Points on a hilly landscape, in no order, each with its height.
A ball rolls from a point to the lowest of its 2 nearest points, and stops where none of them is lower. Distance is the straight distance between rows; heights are no part of it.
K_393 (h 176): [148 134 133 146 167 156 116  90  87 145 137 183 148 111  69 117 107  78
 167 179 102  95 200 146 187 141 173 127 173  91 113  79  84 153 140 120
 191  84 116 164  93 107 148 127 111  95]
K_715 (h 569): [156 144 139 124 151 145 133 106 159 101 108 142 137  66 158  83 114 110
 169 168  87 107 171 103 140 127 160 125 132  93 159 112  92 173 142 108
 167  18 159 152 129 121 125 137 109 119]
K_729 (h 395): [138  81 125 132 122  93 210 149  85 148 177 181 140  19 127 150 127  79
 127  86  69 119  98 148 139 127 127 133 123  92  76 109 157 144 129 134
 115 131 115 169 148 104 124 125 141 180]
K_34 (h 548): [ 85 116 101 104  91 105 162 168 141 178 171 124 118 149 129 143 119 130
 111  93 158  95 108 123 101 104  63 154 113 157  80 153 116  99 135 145
 104 235 118  85 146 126 119 103 173 139]
K_161 (h 822): [ 95 147  92 126  99 143 102 196 144 148 129 133 131 215 110 142 117 169
 137 150 154 139 112 157 131 128 110 146 128 165 132 119 111 110 125 123
  73 187 131  83 160 137 128 116 117 134]
K_68 (h 522): [ 96 105  91 118  89 119 150 190 114 187 164 154 132 151  94 143 115 132
 138  99 131 112  90 138 131 122  87 153 120 138  99 126 126 106 131 136
  97 221 124  98 153 122 119 108 162 139]
K_63 (h 686): [163 182 143 146 154 178  66 106 153 136  56 137  58 233 109  94 141 166
 108 144 144 166 185 129 137 173 167  79 129 130 180 128 140 140 110 136
 206 119 144 128  86 158 138 120 143 105]
K_634 (h 845): [177  95 117  92 149 142 120 114 105 154 161 135  79 121 129  83 117  76
 101 132  65 131 148 146 160 173 135 100 108 119 108 154 157 117 117 152
 209 171 136 138 150 183 100 106 208 116]
K_315 (h 833): [104 136  93 126 113 148  67 192 133 142 107 159 128 205 112 150 137 190
 131 128 132 144  93 154 139 122 133 137 159 168 162 107 145 113 115 128
  87 161 127  84 139 105 125 131 122 139]
K_642 (h 639): [108 171 128 137 114 119  92 104 159 106  87 107 110 212 131 149 171 193
 100  97 178 129 128 118  88 143 121 115 136 151 172 139 148 117 110 125
 106 135 117 120  62 129 125 131 120 117]
K_628 (h 505): [174  65 113 119 151 118 144 153  94 104 123 167  81  49 154  93 125 123
 105 106  49 155 105 148 163 101 171  88 125 122 151 137 210 161 124 152
 148 114 126 162 141 117 105 171 128 196]
K_110 (h 373): [108  78 124 143 124 107 187 134  77 156 163 195 148  56 107 163 141  99
 119  69  78 108  83 129 131 115 125 149 142 115  89  91 164 140 131 121
  99 135 105 157 125  94 141 144 123 175]
K_59 (h 811): [100 134  90 109  97 135 121 176 161 161 149 120 115 222 113 138 112 163
 119 138 169 140 119 151 114 134  94 140 113 170 116 134 114  98 132 136
  86 213 118  84 159 154 119 110 141 132]
K_600 (h 112): [136 118 150 138 168 159 133  75 100 160 158 173 134 111  76 114 106  68
 153 163  98  99 201 131 168 163 162 127 158  97 101 103  99 147 131 135
 211 109 111 164  89 137 138 111 151  92]
K_18 (h 884): [155 133 120 124 102 116  95 171 163  55  99 115 126 102 202 100 138 164
 120 105 129 127  99 132 116  99 146 104 105 125 157 185 164 133 125 114
 127  95 165 138 151 129 101 147 129 157]
K_20 (h 78): [136 107 134 138 135 107 100  94 130 111 126 145 100 117 154 130 163 150
  92  69 110 103 118 110 102 117 137 123 119 138 133 164 194 123 126 148
 155 160 121 129  93 152 124 135 170 142]
K_992 (h 641): [122 168 152 137 149 151 101  82 158 142  97 108  90 217  98 113 141 146
 105 136 165 155 173 117 112 175 126  98 132 142 154 138 128 131 112 139
 165 136 128 130  68 160 128 111 141  94]
K_537 (h 499): [133 113 121 140 142 130  84 142 101 101 107 150 156 118 134 117 149 159
 118 112  89 139  95 138 152  84 179 124 170 151 163 103 160 169 122 132
 119  74 119 139 116  89 131 166  97 151]
K_567 (h 323): [ 80 107 133 141 117  96 174  78 104 133 143 106 185  79 111 168 138 115
 154 103 162  81 127 123 104 139  87 175 136 121  99 102  97 105 150 114
  68 134 107 124 101 102 158 120 106 107]
K_895 (h 443): [122  96 111 138  99 114 173 192  99 136 137 170 149  53 139 152 133 126
 106  64  86 140  47 125 140  78 134 126 142 121 104 112 184 156 125 113
  68 127 121 133 154  70 135 156  95 199]
K_531 (h 484): [144 131 162 104 139 164 152 111 154 143 178  66 112 167 121 123  86  92
 122 206 149 168 167 100 109 151 100 120  89 129  99 152  72 103 139 142
 167 134 121 120 160 176 118  94 133 100]
K_851 (h 379): [ 94 141 131 157 111 105 131 116  81 109  92 118 206  85 127 155 154 145
 144 129 135 100 115 135 135 113 140 171 165 117 129  86 105 130 138 100
  55  69 124 123 133  77 160 149  73 107]
K_27 (h 781): [104 141 128 119 128 140 141 119 151 170 157  95 128 232  91 152 104 136
 115 173 174 152 165 150 116 156  96 148 125 163 108 110  76 102 130 146
 110 182 101  98 116 174 144 100 118 110]
K_442 (h 371): [ 97 112 119 158 140 148 130 138  64 185 125 201 185 115  61 183 128 124
 132 108  92  94 106 143 168 125 136 168 186 129 125  52 133 125 121 115
  94 132  91 131 112  78 173 153  81 126]
K_281 (h 353): [ 79 125 136 157 109 102 161  92  93 105 104 101 199  71 117 169 144 131
 154 119 153  93 122 123 119 130 113 177 141 115 122  93 100 111 146  97
  51  95 115 130 114  93 163 132  87 105]
K_874 (h 485): [108 168 163  95 129 125 163  63 175 145 162  34 110 157 151 161 108 109
  97 118 186 152 140  78  75 120  66 126 125 147 102 156  85  70 141 143
 132 160 112 122  90 153 120  93 126 108]
K_131 (h 746): [113 177 137 155 126 131  90 112 132  88  70 109 186 144 153 116 159 191
 133 137 129 118 125 110 115 105 171 112 168 135 186 105 104 174 132  96
 116  25 135 134  96  82 141 163  75 118]
K_33 (h 866): [172 100  95 106 118 122  97 179 127 113 139 155  91 121 146  98 116 132
 129 127  90 146 103 167 150 126 148 103 114 133 145 163 169 133 113 134
 142 153 136 135 171 137  88 132 162 139]
K_932 (h 481): [138 108 130 128 133 118 133 124 132 109 146 132 130  98 143 104 128 109
 141 131 112 110 133 129 127 137 141 127 113 114 120 150 139 135 122 134
 144 121 143 148 124 138 108 124 157 122]
K_876 (h 350): [124 115 123 141  96  83 180 172 129 100 121 112 172  33 158 139 136 111
 155 103 133 109  91 145 133 109 106 147 107 101  89 131 104 118 130 108
  64 105 148 144 179  98 134 125 116 144]
K_192 (h 423): [107 105 123 145 103 116 178 169  78 149 126 169 183  61 126 165 148 123
 108  79  88 126  62 128 142  80 146 150 156 126 118  75 171 147 127 108
  57 105 117 129 153  60 157 162  77 169]
K_30 (h 413): [124 139 127 141 118 117 138 135 106 106 125 118 167  91 122 126 117 111
 176 167 137 122 129 142 152 127 136 156 137 111 115 108  86 129 130 112
  95  93 147 139 162 108 145 138 101 106]
K_196 (h 336): [104 134  90 101 115 140  90 149 152 163 123 148  90 222 108 148 151 185
 102  92 158 141 125 138  99 140 111 135 127 177 133 135 156  97 127 144
 111 229 110  80 109 140 117 116 180 143]
K_528 (h 229): [141 138 121 123 120 124  80 135 154 105 110 123  89 178 153 123 150 169
 103 110 147 142 118 123 104 136 136 102 112 144 150 167 173 125 118 134
 143 166 136 114 119 158 113 127 160 122]
K_786 (h 712): [163 182 136 123 138 175  77 134 158 118  86 121  75 223 128  79 114 157
 124 181 152 173 171 128 136 167 155  90 113 124 174 150 127 144 111 125
 193 112 145 123 138 172 112 126 135 106]
K_230 (h 478): [153  99 112 126 144 134  74 168 110 102  93 153 119 115 148 113 142 174
  94 102  84 159  76 142 155  69 179 108 161 163 179 124 196 173 120 134
 105 104 126 129 137  94 124 184 109 177]
K_507 (h 267): [125 102 161 100 155 128 183  75 156 127 154  96 128  39 150 113 122  67
 145 120 115 104 156  72 102 146 112 124  96  93 104 155  85 106 152 120
 165  96 153 139 123 153 120  90 167 115]
K_613 (h 766): [117 145 142 132 134 150 142  94 152 157 145  75 144 211  88 158  93 123
 132 200 177 159 176 130 122 160 108 141 123 142 117  91  49 104 137 148
 119 155  96 114 121 160 149 106  94  96]
K_566 (h 527): [181  95 126 123 136 122 124 137 119  94 115 148  96  62 169  80 127 126
 117 119  51 135 127 137 151 109 180  94 109 118 158 147 186 155 137 147
 161  89 155 162 135 126  97 164 138 170]
K_582 (h 788): [151 114 120 100 103 114 160 189 159 102 164  86 127  88 166  98 107  90
 148 148 146 134 119 153 142 124 101 109  73 111  94 186 112 108 123 113
 134 140 144 138 209 149 109 102 149 138]
K_24 (h 266): [114 103 148 138 135 117 178  73 101 131 153 127 171  47 102 135 119  77
 176 141 128  98 153 124 137 152 121 164 119 100  98  99  77 122 141 117
 112 102 128 155 129 122 151 122 129  96]
K_844 (h 799): [139 100 132  90 115 108 172 157 157 115 179  77 122  86 163 112 109  81
 133 128 150 124 115 132 125 119  85 120  76 117  72 180 107  97 123 124
 147 168 144 121 189 157 109  94 171 134]
K_48 (h 311): [114 119 149 130 128 118 190  90 102 129 149  97 183  66  89 139 106  72
 180 169 163 119 150 137 141 156  98 174 120 111  83  83  54  95 145 118
 105 131 131 129 151 127 154 121 118  94]
K_784 (h 663): [131 169 154 151 161 177  95  67 142 152  72 132  80 223  86 110 145 151
  95 126 147 142 189 125 124 178 147  85 141 137 170 122 130 136 108 140
 194 125 127 137  48 148 144 108 142  96]
K_745 (h 271): [165 108 117 114 108  92 176 200 145  91 131 129 125  25 186 110 129 109
 145 102  99 127 109 161 147 104 130 101  93  94  99 170 138 135 120 115
 110  93 147 165 183 117  95 122 127 182]
K_19 (h 291): [171 113 108 115 166 125 137 159  53 141 133 180 136  87  92 131 115  98
 155 161  57 135 129 165 193  95 186 114 182  98 118  89 126 174 125 137
 137  76 111 151 155  72 133 165  77 141]
K_70 (h 446): [130 116 129 131 123 112 153 141 126 114 156 122 144  93 131 120 114  94
 166 158 124 117 132 147 148 135 124 142 112 104 103 132  99 130 126 120
 114 111 153 147 162 124 129 123 128 115]
K_716 (h 440): [132 144  90 124 120 150  97 206  88 176 114 170 160 171 100 146 107 145
 152 159 104 138  95 175 190 101 144 145 166 132 139  84 114 135 115 120
  82 143 131  85 189  90 131 145  97 126]
K_595 (h 590): [163 139 151 127 160 149 128  95 172  99 104 146 110  62 174  77 115 107
 138 135  81 109 172 104 119 141 155 115 106  95 166 134 138 164 153 122
 182  29 158 142 114 147 116 127 140 126]
K_206 (h 313): [141 100 132 133 107  90 176 164 125 104 133 136 143  33 168 127 133 112
 139 102  93 119 100 146 141  99 140 125 109 103  97 135 134 143 125 115
  93  91 139 164 155 100 116 130 117 166]
K_475 (h 227): [152 141 120 136 154 141 106 128  76 148 123 175 149 118  75 120 108  88
 171 180 106 115 157 162 197 115 178 135 175 100 112  79  89 155 128 118
 156  95 120 159 131  95 143 143 102 101]
K_665 (h 541): [ 94 172 132 149 122 129 116 108 124 103 105  97 171 161 108 147 131 151
 159 174 172 128 148 123 131 142 126 150 154 127 147  94  77 129 131 105
  91  98 126 122 110 112 156 136  79  96]
K_647 (h 849): [125 137 106 137 120 127  45 149 143  95  81 135 110 200 146 146 171 222
 101  90 149 146  86 128 110 116 147 110 145 172 183 124 174 134 114 129
  98 138 125 105  97 111 120 144 120 145]
K_479 (h 480): [114 172 113 149 139 154  95 126 100 146 102 143 158 209  65 152 103 130
 149 207 168 124 173 168 168 139 152 145 161 124 117  65  55 128 131 120
 113 126 108 107 124 126 167 119  80 105]
K_797 (h 875): [159 125 111 110 101 121  98 186 154  75 122 122 110 125 181  97 128 148
 122 116 128 136 105 143 124 123 137 107 101 130 145 191 168 123 117 126
 140 140 157 133 164 141 101 126 155 143]
K_984 (h 733): [122 152 139 151 135 133  84 101 129  87  80 129 143 145 145 106 151 183
 126 126 128 119 133 112 112 129 167 111 154 132 177 109 146 160 126 112
 138  54 135 143  70 104 132 154 105 125]
K_752 (h 530): [130 115 132 141 131 114 137 122 100 107 118 149 166  68 139 119 137 126
 147 129  88 109 126 131 146 113 170 129 144 120 129 109 136 153 131 122
 113  61 135 165 119  95 133 154 104 136]
K_204 (h 578): [ 96 181 142 146 123 134  96 113 152 107  90  91 136 208 123 129 143 172
 138 163 176 138 146 123 115 145 131 119 148 136 173 118  95 138 115 111
 110  93 132 129  89 113 135 134  82 106]
K_241 (h 393): [125 122 140 134 120 127 162 137 126 139 166  92 153 142  96 135  82  97
 157 200 166 139 151 149 139 145  98 164 102 124  89 104  58 104 141 131
 103 155 121 113 185 155 145 116 114  97]
K_704 (h 700): [144 172 150 139 144 152 102  95 173 104  80 103  87 153 155  93 141 143
 111 128 140 138 159  93  86 156 127  96 104 113 180 160 152 137 131 124
 181  92 156 133  92 166 120 131 145 110]
K_303 (h 465): [143  91 113 131 111 100 151 186 110 109 132 160 113  54 167 128 133 134
 106  70  89 137  66 138 137  77 147 109 126 131 125 135 195 156 122 127
  95 121 123 144 157  89 111 154 111 207]
K_948 (h 671): [128 176 146 152 123 109  96  66 157  93  70  98  85 160 176 131 173 195
  88  56 164 123 131  76  66 121 129 107 104 134 173 184 190 120 128 138
 144 125 125 115  57 145 134 146 128 133]
K_87 (h 417): [103 128 128 145 142 136 128 116  82 166 144 160 165 144  67 155 119  97
 164 163 138 102 157 157 169 155 130 165 159 123 103  68  90 128 128 132
 123 143 106 131 119 122 165 120 115 103]
K_823 (h 339): [165 111 109 120 132 117 138 173  96 126 139 165 127  93 129 119 115 118
 143 141  71 141 104 170 171 109 155 113 143 115 131 121 153 153 111 138
 123 102 137 153 163  94 111 149 110 149]
K_804 (h 809): [131  88 140  95 126 100 183 131 133 148 194  95 128  78 139 125 118  69
 134 123 139 109 122 137 121 132  81 135 100 114  59 151  98 104 132 126
 142 176 142 123 170 145 121  91 170 131]
K_580 (h 22): [127 119 150 136 166 147 156  67 113 144 158 144 151  71  87 103 109  63
 173 172 109 104 195 107 155 168 142 138 137  87  99 101  73 142 140 125
 183  86 122 163 111 137 147 113 141  87]
K_976 (h 516): [124 105 132 150 138 119 110 124 100 105 120 161 154  92 141 122 148 138
 121 100  96 116 108 129 138 102 164 131 151 138 136 112 164 151 119 127
 110  78 122 156 104  99 132 151 111 155]
K_417 (h 349): [ 94  88 119 151 137 137 152 135  65 177 138 204 165  84  85 173 130 114
 113  80  83 108  82 125 146 115 132 162 176 133 118  72 170 141 121 117
 101 130  87 146 113  84 167 156  88 163]
K_696 (h 719): [140 155 147 149 136 143  95 101 157  94  86 126 126 138 152  96 146 164
 126 122 127 126 143  94  95 144 149 104 128 121 175 143 152 149 126 116
 155  69 156 143  80 132 116 138 124 115]
K_398 (h 612): [105 173 135 136 129 139  98 102 173 123 100 102 105 227 115 133 143 168
 120 140 177 154 151 121 104 161 126 110 135 149 164 135 117 120 103 129
 125 128 125 130  80 142 130 125 112 111]
K_363 (h 159): [114 106 143 113 136 107 122  84 126 134 149 135 115 123 140 143 152 127
  97  74 135 100 125 110  95 131 108 133 121 141 108 157 159 121 124 150
 157 175 114 120  91 145 120 115 177 126]
K_51 (h 747): [117 164 165 139 130 163 154  71 175 163 147  52 125 210  91 149  92 112
 124 184 177 173 178  96  98 153  98 119 115 138 131 107  63 100 134 142
 141 120 107 134  98 163 141 101  93  93]
K_772 (h 834): [154  76 130  87 137 117 154 114 108 166 193 132  90  99 132 108 131  64
 102 117  89 110 126 143 138 152  98 117 111 119  75 160 150 110 118 143
 199 189 139 126 148 164  96  99 212 132]
K_606 (h 459): [145  83 103 131 135 123  79 157 117 106  96 158  94 103 160 118 145 179
  82  67  97 153  66 128 142  70 160 114 147 165 171 133 224 163 122 132
 111 139 121 129 135 115 128 170 125 192]
K_913 (h 701): [143 184 177 139 162 193 128  90 182 142 102  78  75 208 107  98  98 105
 113 182 157 175 187  93  90 156 109 100 103 121 162 130  97 131 128 139
 203  76 127 128 125 176 118 109 117  93]
K_791 (h 374): [152  81 118 122 133 112 177 161  79 142 164 191 126  59 112 135 118  95
 134 118  58 137  97 158 160 119 147 118 134 102 108 112 164 152 117 144
 125 117 116 160 150  93 112 143 120 164]
K_418 (h 447): [117 146 118 143 130 144 116 139  92 159 131 156 160 180  60 150  98 105
 159 198 150 119 166 172 180 147 138 166 158 125  97  68  69 125 129 129
 116 146 112 109 147 134 162 118 100 104]
K_835 (h 864): [136 168 123 139 113 124  69 147 155  60  65 105 134 166 181 104 162 212
 120 117 149 149 105 119 100 113 151  97 138 140 195 158 152 147 129 109
 125  70 159 126 111 117 116 168 106 137]
K_439 (h 734): [157 153 124 114 122 153  77 149 154 103 119 116  89 191 138  87 114 149
 122 170 148 166 144 130 135 156 147 100 105 130 155 172 131 133 115 130
 162 125 150 121 156 172 101 125 140 114]
K_125 (h 470): [124 124  76 127  94 150 127 228 101 183 129 174 148 148  99 137 105 148
 149 129 103 137  67 155 168 107 123 141 152 128 135 104 139 120 115 116
  67 179 135  86 184  87 117 140 116 144]
K_308 (h 386): [ 86 140 116 123 104 103 154 124 146 137 153  88 149 170 117 164 118 129
 129 135 187 112 132 124 103 131  73 157 129 157 111 121  92  97 145 127
  71 194 115  99 116 142 143 113 114 109]
K_764 (h 567): [ 76 120 113 102  93  93 165 126 138 161 165 123 136 133 135 160 127 145
 109  72 163  83 113 104  88  98  59 169 125 154  92 154 127  92 133 144
 100 224 107  86 107 120 126 108 158 133]
K_747 (h 773): [133 123 114 106  95 123 126 187 170 101 161  93 119 145 156 111 107 122
 131 153 167 140 105 150 124 122  99 117  87 132 117 186 119 111 120 119
 125 165 142 117 195 158 103 109 143 128]
K_811 (h 351): [122 120 130 138 121 121 171 123  99 141 164 119 169  99  92 138  93  74
 173 181 154 121 146 155 151 146 103 172 116 112  84  86  64 113 136 120
 102 151 125 124 176 138 150 121 121 101]
K_214 (h 796): [110 150 117 100 111 141 121 138 178 167 145  98 102 252 107 147 120 162
  92 157 179 160 152 152  97 150  99 138 121 173 114 132  96  95 124 151
 104 196 110  92 123 174 126 101 141 122]
K_980 (h 264): [162 120 109 120 160 144  98 153  72 144 119 186 131 120  83 125 109 105
 158 162  78 132 138 172 197  99 188 115 190 106 124  84 114 166 128 134
 149  92 108 146 131  87 135 156  94 120]
K_170 (h 856): [153 147 118 145 120 121  39 142 143  76  66 127 110 175 171 113 166 221
  99 100 135 154  94 121 110 108 163  95 141 159 193 143 181 147 123 120
 122 109 138 121 107 120 119 165 118 141]
K_935 (h 755): [145 131 133 106 116 144 121 151 163 106 152  97 101 158 144  94 105 120
 121 174 151 152 138 134 121 151 120 111  91 124 129 187 118 121 123 127
 157 140 151 124 171 171 104 108 152 117]
K_186 (h 438): [ 94 144 148 117 122 115 156  74 166 140 157  61 138 158 123 158 115 113
 123 146 194 136 147 101  96 139  78 137 132 141 115 123  79  91 146 129
 101 162 106 120 100 144 137 106 108  97]
K_777 (h 408): [140 149 109 129 120 128 117 183  82 148 122 162 164 131 107 133 112 117
 161 170 109 129 108 173 186 108 144 149 165 120 124  84 105 139 116 120
  92 112 137 114 176  94 143 150  91 116]
K_563 (h 824): [121  79 144 103 149 103 167  89 107 161 188 143 119  85 132 128 141  67
 110 100 103  86 132 127 117 144  96 140 121 113  68 149 137 113 129 145
 173 171 118 137 113 151 115 102 191 128]
K_138 (h 841): [106 147 118 141 129 131  64 156 130 112 100 144 135 192 124 143 158 188
 127 121 140 130 107 137 129 124 139 123 158 154 166 106 144 135 111 124
 100 128 128 114 100 104 127 134 112 133]
K_349 (h 399): [ 97 112 110 133 107 102 101 118 130 126 124 146 112 149 134 160 161 185
  93  40 144 100  93 100  87  99 109 144 124 168 133 151 188 116 122 143
 111 197  87  96  94 118 127 130 159 159]
K_928 (h 656): [121 169 135 148 114 114  82  97 162  83  74 108  99 188 162 128 174 204
 102  91 171 131 120  97  79 125 135 110 124 138 178 168 169 126 123 121
 119 117 131 125  69 132 123 153 114 127]
K_277 (h 283): [ 93 108 131 134 115 100 160 109 113 146 165 124 159 101 113 150 135 102
 149 118 149  99 128 131 119 137  89 160 132 128  93 116 107 115 142 128
  99 165 118 122 115 121 141 113 131 111]
K_124 (h 213): [127  96 155 123 144 116 181  82 141 117 142 111 147  36 141 112 124  79
 163 129 112 100 153  98 126 147 131 140 101  93 103 128  81 125 144 112
 138  76 144 155 126 134 136 109 140 118]
K_341 (h 228): [142 128 158  94 158 137 160  79 170 120 138  80 101  49 173 113 125  67
 114 113 118 119 154  59  79 136  98 109  80 100 110 185 104 104 152 128
 189 102 159 112 124 171 108  85 173 127]
K_956 (h 684): [101 150 146 153 122 101 115  46 135 108  98 109 112 145 157 150 168 178
  86  45 164 103 131  78  70 128 138 122 118 143 150 169 189 125 129 130
 132 117  93 117  32 129 143 136 129 138]
K_15 (h 383): [131 131 134 135 111 105 165 142 109 101 111 114 186  45 145 135 131 113
 170 140 129 120 118 146 149 115 129 157 131 102 109 108  83 130 129 101
  69  77 154 144 169  92 145 142  97 118]
K_473 (h 158): [155 119 125 139 135 120  72 117 135 102 107 141  95 141 159 115 159 170
 102  94 118 131 115 113 116 130 150 105 116 139 157 154 191 126 118 138
 152 148 135 127 103 154 119 136 158 138]
K_684 (h 375): [160 133 107 118 125 118 120 198  90 130 122 158 146 113 126 130 121 125
 146 152  84 141  94 182 184  84 158 123 159 117 136 106 128 158 111 130
  98 102 141 123 188  74 120 159  90 129]
K_84 (h 372): [ 99 108  96 121 117 125 106 152 133 159 134 166 116 175 109 159 139 170
 107  73 138 110 100 122 109 119 110 143 133 165 130 134 158 108 130 139
 103 210 103  95 110 117 123 129 166 149]
K_575 (h 134): [139 127 149 123 147 149 165  89 141 119 143 113 143  69 124 103 103  75
 184 178 119 118 174 100 141 155 140 139 113  95 116 111  71 136 137 111
 163  72 152 150 142 135 132 112 131  99]
K_162 (h 294): [130 145  99 110 116 123  79 146 166 126 112 126  75 221 133 141 152 182
 101 105 162 153 119 137  98 141 120 115 115 175 142 157 158 106 120 141
 122 202 120  90 120 155 115 122 164 131]
K_94 (h 551): [147 120 137 126 135 125 148 118 140 103 112 135 148  51 158  95 121 117
 164 152  92 107 144 120 145 126 159 127 115 100 133 130 102 155 133 111
 131  38 156 165 130 118 124 135 116 126]
K_792 (h 338): [ 89 125 117 131 113 113 147 142 123 154 150 123 154 155  96 147 125 114
 146 151 162 114 128 142 126 144  87 160 128 147 103 107  93 110 137 130
  86 184 120 107 134 143 140 116 124 109]
K_810 (h 418): [126 102  98 137 108 104  89 131 138 116 114 152  89 135 161 151 162 192
  84  30 132 116  84  96  99  83 124 134 110 160 143 166 209 128 124 150
 123 199 107 102 120 126 126 137 168 172]
K_909 (h 487): [141  74 119 125 146 117 149 151  96 103 118 165  93  42 155 118 137 118
  95  74  66 152  81 135 149  84 162  94 133 129 131 131 211 167 132 138
 125 115 116 155 135 105 119 172 117 221]
K_881 (h 818): [129  76 130 110 129  94 194 119 112 156 191 145 130  57 134 134 137  68
 134  98 104  94 109 141 128 133  98 135 112  99  66 136 129 123 129 136
 146 164 134 142 143 129 123 102 184 139]
K_454 (h 392): [101 132 120 151 137 141 129 139  67 173 124 185 183 133  64 168 122 109
 155 143 112 107 137 158 178 137 136 167 172 127 114  54 103 126 123 120
 104 136 105 122 127  93 164 138  94 107]
K_61 (h 439): [125  95 108 140 120 112  81 144 125 103 112 157 105 117 162 136 149 182
  87  46 125 128  68 110 114  79 146 132 127 161 156 137 221 143 123 133
 113 155 113 124 115 107 128 156 137 186]
K_107 (h 402): [101 124 130 155 106 110 146 140  80 127 109 143 208  74 131 160 150 134
 126  98 104 107  85 138 140  86 137 165 164 127 128  81 139 135 133 102
  46  83 121 122 142  65 157 163  74 135]
K_894 (h 497): [120 102  91 127  96 123 148 208 107 165 156 171 131 128 103 136 105 121
 150 115 106 128  78 152 154 120 108 137 123 121 114 117 141 121 117 129
  91 187 131 112 173 106 116 122 142 137]
K_301 (h 357): [140 161 151 115 157 129 130  64 159 122  98  77  70  85 183 121 151 118
  76  79 125 126 147  53  66 127  94 109  83 112 142 208 154 110 146 148
 206 123 157 106  98 179 121 112 185 126]
K_100 (h 676): [138 186 166 137 165 182 115  82 173 134  86 106  68 176 117  84 124 115
 115 156 142 151 183 100  94 167 121  94 115 108 175 137 132 144 126 128
 204  87 149 127  99 176 123 112 148  94]
K_521 (h 857): [184  89  98  94 136 141  95 152 118 140 148 150  62 138 140  91 115 112
 118 126  73 158 129 168 167 159 145  95 105 134 140 155 179 129 117 146
 186 183 127 132 171 168  96 116 191 128]
K_326 (h 529): [133 178 171 106 133 156 151  71 181 153 146  29  92 184 136 139  98 104
  86 143 173 181 149  70  66 124  66 103 105 148 120 159  88  71 144 146
 165 132 125 131 111 178 107 101 126  98]
K_443 (h 515): [105 167 121 150 125 138 101 125 100 122 102 131 172 156  97 144 125 135
 160 186 154 113 151 145 160 133 143 151 170 117 135  82  77 139 124 113
 101 102 124 122 120 102 156 134  83  99]
K_377 (h 509): [158  96 135 129 135 121 113 113 123 102 127 148 115  87 151  97 133 126
 125 117  83 118 130 125 140 128 169 113 117 113 145 145 171 141 127 135
 159 104 146 160 109 134 104 141 150 148]
K_864 (h 233): [ 97 115 129 126 124  99 139  98 139 122 153 119 142 119 130 147 145 122
 131 106 151  98 128 112  99 132  99 147 121 133 106 146 129 118 134 128
 109 162 113 119  98 129 132 110 144 117]
K_117 (h 444): [142 119 149 122 131 151 155 129 152 126 182  79 138 144 117 123  88  89
 152 217 160 157 155 126 133 147 112 138  84 121  92 147  67 110 142 131
 150 127 122 121 184 167 124 105 124 101]
K_640 (h 523): [142 149 171 107 141 166 152  94 163 155 170  46 101 179 121 133 100  89
  95 181 156 180 159  80  80 139  85 114 102 139 101 151  78  86 147 154
 178 134 126 123 130 178 109  91 126  98]
K_150 (h 723): [116 183 174 146 153 180 136  71 178 145  99  78 104 208  92 117 101 111
 129 171 174 161 190  93  96 160 115 106 120 130 161 114  82 129 126 128
 169  89 123 136  89 151 132 108  99  86]
K_690 (h 303): [140 164 161 106 160 149 144  76 172 115 111  64  70  83 174 111 135  82
  94 108 123 133 155  54  56 140  83 102  86 114 139 190 124 104 163 136
 204 101 165 110 114 184 109 101 175 115]

Call two points neighbours if one is among the 2 nearest of the other. Go from one point of each pair to the other, from neighbour to neighbour, staying as low as possible. Name the highest point that can't be avoided.
K_580 / K_20 | K_326
K_580 / K_341 | K_507
K_745 / K_20 | K_566
K_417 / K_341 | K_729

Where does a ball stop that starts at each point below?
K_204 | K_417
K_308 | K_20
K_640 | K_580
K_34 | K_823
K_647 | K_100
K_377 | K_745
K_566 | K_20
K_94 | K_20
K_281 | K_20

Write out the way that a ball takes from each point below.
K_170 | K_647 K_138 K_315 K_161 K_59 K_214 K_27 K_613 K_51 K_150 K_913 K_100
K_810 | K_349 K_84 K_196 K_162 K_528 K_473 K_20
K_19 | K_980 K_475 K_393 K_600 K_580
